Each scene shows the same named points in several views. A view is turned or mirrored, shifted and resized as a whole, has a little noise and may leave points out.

Scene 1
View 1
j135: [ -2  15 -18   0  24 -27  24  17  -3  17   2   3  20 -21 -20   6 -28  -7
  28 -24  -4   4 -18  -4   3  12   1 -16]
j516: [  8  24 -25   3  24 -11  30  30  -9  24  -2   2  22  -9 -24  20 -41  -9
  27 -27  -4  11 -24  14  -4   6 -16 -16]
j469: [ -6  12 -29 -14  12 -22   4  -8   2   2  -5   5  14 -13  -8   4 -16   0
  20 -13 -14  -7  -2 -12   2   6  11 -15]
j495: [  1  16 -30  -6  -2 -12 -12 -29  -2  -3   5   0  -3 -20  11  -8 -15   4
   4  -6 -15 -11   5 -16  11   5  26  -7]
j237: [ -2  10 -21  -1  21 -26  19   5  -6  13   3   1  18 -26 -15  -2 -22  -3
  25 -17  -8  -3 -12 -11   9   9   8 -13]
j599: [  7  23 -34  -2   5  -5   5  -1  -2  13   1   2  11  -3  -3  13 -31  -2
  12 -14 -13   2 -10   6   1   1   0 -14]
j767: [  9  22 -41 -11   1   0  -5  -8   4   9  -5   3  10   5   2  18 -28  -1
   8  -9 -15   3  -7   8  -5  -1   1 -16]
j101: [-11  12 -35 -24   3 -22 -14 -30  10 -11 -13   6  10  -3   9   1  -4   4
   8  -6 -17 -11   9 -25  -2   9  15 -17]
j629: [-12  11 -20 -11  32 -35  29  21   6   9 -12   6  30  -9 -26  12 -20  -9
  36 -26  -9  -2 -16 -12  -8  15  -5 -22]
j113: [  0  18 -30  -4  18 -14  14   9  -2  11  -2   1  17  -7 -13  13 -28  -4
  21 -20  -9   3 -12   3  -2   6   0 -15]
j216: [ -9   8 -27 -11   8 -24  -7 -22   5  -5  -5   3   8 -19   4  -5  -9   2
   9  -5 -16 -10   3 -24   7   8  22 -11]
j486: [  9  17 -23   9  -4 -10 -12 -27 -16   5  21 -10 -11 -40  10 -18 -20   5
  -5   0 -15 -12   1 -14  25   2  39  -2]
View 2
j599: [ -2   7   8  -7  -6   1  10  -7 -12 -12  12   7   4  16 -15   3 -17  -1
   4  -4  -5   0  -4 -21  -8  -9   1 -25]
j113: [ -1   6  13   9  -1  -6  -6 -12  -7 -19   0   6   6  12 -14  -2 -11   5
   4  13  -3  11  -2  -4  -4  -9   0 -37]
j216: [ -3   4  15  10 -22 -20 -23   3  -3   2  -2 -12   9   0 -16 -16   2  -4
  -4  25 -10   0  10   0  14   0   3  -5]
j237: [  3   5  10  14  -7 -11 -13  -7  -6 -21  -6   1   0   3  -9 -14  -5   1
  -1  16  -9  23   0   3  -5  -3   0 -20]
j516: [  3   8  12  12   8   2   2 -22 -12 -35   1  17   2  16 -12   2 -19  12
   8   5  -5  25  -8  -7 -24 -10  -4 -50]
j135: [  4   5  12  16  -4  -9 -11 -12  -9 -30  -5   6   1   5  -9  -6  -7   6
   4  16  -8  30  -3   2 -14  -4  -4 -33]
j469: [ -8   7  14   9 -15 -13 -17  -7  -4  -6  -3  -4   7   6 -14  -7  -2   2
  -3  21  -8   3   4  -3   4  -6   2 -21]
j101: [ -8   4  18  15 -17 -18 -27   1  -1   5  -7 -11   9   1 -16 -17   3   0
  -5  32  -8  -4  12   5  20  -3   3 -14]
j767: [-10   9  17  -1  -6  -2   0  -9  -8  -4   8   1   8  16 -17   3 -11   3
   3   5  -1 -17   3 -15   4 -12   0 -30]
j486: [ 11   4  -2  -9 -36 -18  -1  17  -7   4  11 -12   0  -2  -4 -22  -7 -17
 -14   0 -12   0   3  -9   7   2   3  23]
View 3
j101: [-23   1  14   9  12  -7 -19  -3  12   0   2  18   8  34 -10   5  28  -6
  -8   9 -24  -3  12   9   1  -9  -3  11]
j516: [  8  28   9 -16  10  -4  10  12 -14  -2  -3  -3  28 -25  19  18 -29  23
  -7  21   3  -6   3  -7  13 -17  12  16]
j237: [ -9  21  23  -4  18  -3  -3  10 -11   7  -5   5  31  -3   3   4  -9  -7
   1  14  -1  -5   4   4   1 -10  -1   6]
j469: [-14  11  17   3  14  -5 -10  -1  -1   2  -2  12  19  14  -2   6   5  -2
  -5  12 -13  -4   7   4   3 -11   3  12]
j629: [-13  17  21  -8  19 -13  -2   5  -6  16 -17   6  40  -1   9  18 -25  14
   4  35  -9  -4  12   4  19 -15  13  13]
j216: [-22   9  23   7  20  -6 -14  -1   4   3  -1  12  14  22 -10   0  20 -15
  -5   9 -15  -5  10   7  -4  -5  -9   3]
j495: [-11  11  17  10  14   1  -9   3   2  -9   9   9   7  19  -8  -3  26 -16
 -12  -4 -14  -4   3   1 -10  -4 -11   5]
j486: [ -4  16  19  14  13  12 -14   4  -5 -22  24  11  -4  12  -8 -16  44 -38
 -15 -27  -1  -3  -6  -4 -30   5 -27  -2]
j767: [ -3  11   0   0   4  -6  -5   0   0 -15  10   6   0   3   5  17  10  14
 -17   8 -16   0   8  -5  12 -17   7  18]
j113: [ -3  18  12  -7  13  -6  -3   8  -4   0   0   4  20  -7   8  14 -10  11
  -7  18  -8  -2   6  -4   9 -13   6  16]
View 4
j516: [ -5 -14 -27  37  -9  25  18  -7 -15   2  13 -32   1  -4 -17   3  29 -11
  51  -2  -9  26  -7  22 -34  -4 -13   5]
j767: [  0 -14 -22  20  -9  -4  11 -11  -5  18  18 -13 -14   7 -25 -14   8  13
   6   4  22  13 -19  -4 -25  -2  -3  -4]
j237: [ -4 -10 -20   9   0   9  16   9  -3  24  -1 -14  -6 -14   0   3  23  -4
  30   8 -14   8   5   1 -21  -6  -2  13]
j216: [ -4 -13 -17  -7   0 -13  15  16  10  41   1   2 -12  -9  -3  -1  12  10
  -3  17  -3 -10  -4 -14 -13  -5  13   9]
j495: [ -2  -9  -8  -9   0 -17   7   9   6  33  -1   1 -18 -13  -6  -8   3  17
  -1  11   5  -9  -6 -24 -14   1  14   4]
j599: [ -2 -14 -21  17  -9   2  11  -8  -6  15  12 -15 -13  -1 -18 -11  14   8
  21   2   8  13 -14  -2 -27  -2  -5  -3]
j135: [ -7 -16 -25  20  -3  17  16   6  -7  19   8 -21   0  -9  -3   5  28  -7
  40   4 -19  14   2  15 -25  -8  -6  13]
j101: [ -4 -11 -20  -7   1 -14  23  10  18  48  14   8 -17   2 -16  -9   7  17
 -17  20  10  -7  -6 -10 -14  -8  12   3]
j113: [ -2 -13 -27  23  -5   9  17   0   0  22  12 -16  -6  -2 -15  -2  23   0
  26   6  -1  15  -7  12 -26  -5  -6   4]
j629: [ -3 -17 -43  24   7  25  45  14  13  47  19  -8  11   6 -13  12  34 -12
  26  21 -18  16  10  34 -29 -15  -4  16]
View 5
j135: [ 16  17  12 -10  -3 -14 -19 -24   4  10   1  -5  10  18   8 -12  -6   3
 -24  10  -7 -12   0   9  26   5  -3  -9]
j237: [ 10  13   2  -3  -7 -11 -11 -20   2   3   0  -3  21   8   9  -2  -4   0
  -7   7 -16  -1  10   1  19   1  -9  -9]
j495: [ -1  11  -4   5   5  -6   1 -12 -12  -3  -2   5  12  -5   2  10  -1  -6
   6  -8 -20   2  -1   3   3  -5   5  -1]
j629: [ 15  19  13 -10   5 -18 -27 -35   5  19  -5  -4   5  26   2 -13 -11  -2
 -28   8 -14 -14   4  18  37   1   4 -10]
j516: [ 23  19  19 -14   0 -14 -22 -20   2  11   1 -11   5  25  11 -16  -4  10
 -39  11   8 -22 -13  13  27  12   3  -5]
j101: [ -8  12  -1   4  13 -11  -7 -21 -13   7 -10  12   4   0  -7  10  -1 -15
   4 -11 -27  -1   1  14   9 -16  15  -3]
j767: [  4  15   7  -3  14  -8 -10 -11 -13   7  -4   4  -2  11   1   6   1  -2
 -16  -4   4 -11 -23  15   9  -3  16   0]
j599: [  6  16   8  -4   7 -10 -12 -15  -6   6  -1   1   4  12   5   2  -1   1
 -22   0   2 -13 -16  16  11   0   7  -2]
j486: [  1   7  -7   7  -4  -4  10  -1  -9 -14   3   1  23 -10  13  13   6   4
  10  -4 -17   6  -1  -6  -4   0  -7  -3]
j216: [ -3  13  -3   4   8 -10  -8 -20  -9   3  -5   7  13   3  -2   7  -3  -9
   6  -7 -25   0   6  10  13  -9   5  -8]
j113: [ 11  16  10  -5   5 -13 -18 -18  -3  10  -3  -2   3  17   7  -5  -4   1
 -24   5  -4 -12  -8  14  21   1   6  -6]
j469: [  3  17   6  -1   6 -10 -12 -21  -4   7  -4   4   9   8  -1   0  -4  -7
  -9  -3 -16  -7   0  11  19  -4   7  -6]

In a view up to two points have been moved. Name them for each view, in the order of its rows, or write none.
view 1 | none
view 2 | j599, j101
view 3 | j486
view 4 | j629
view 5 | j237
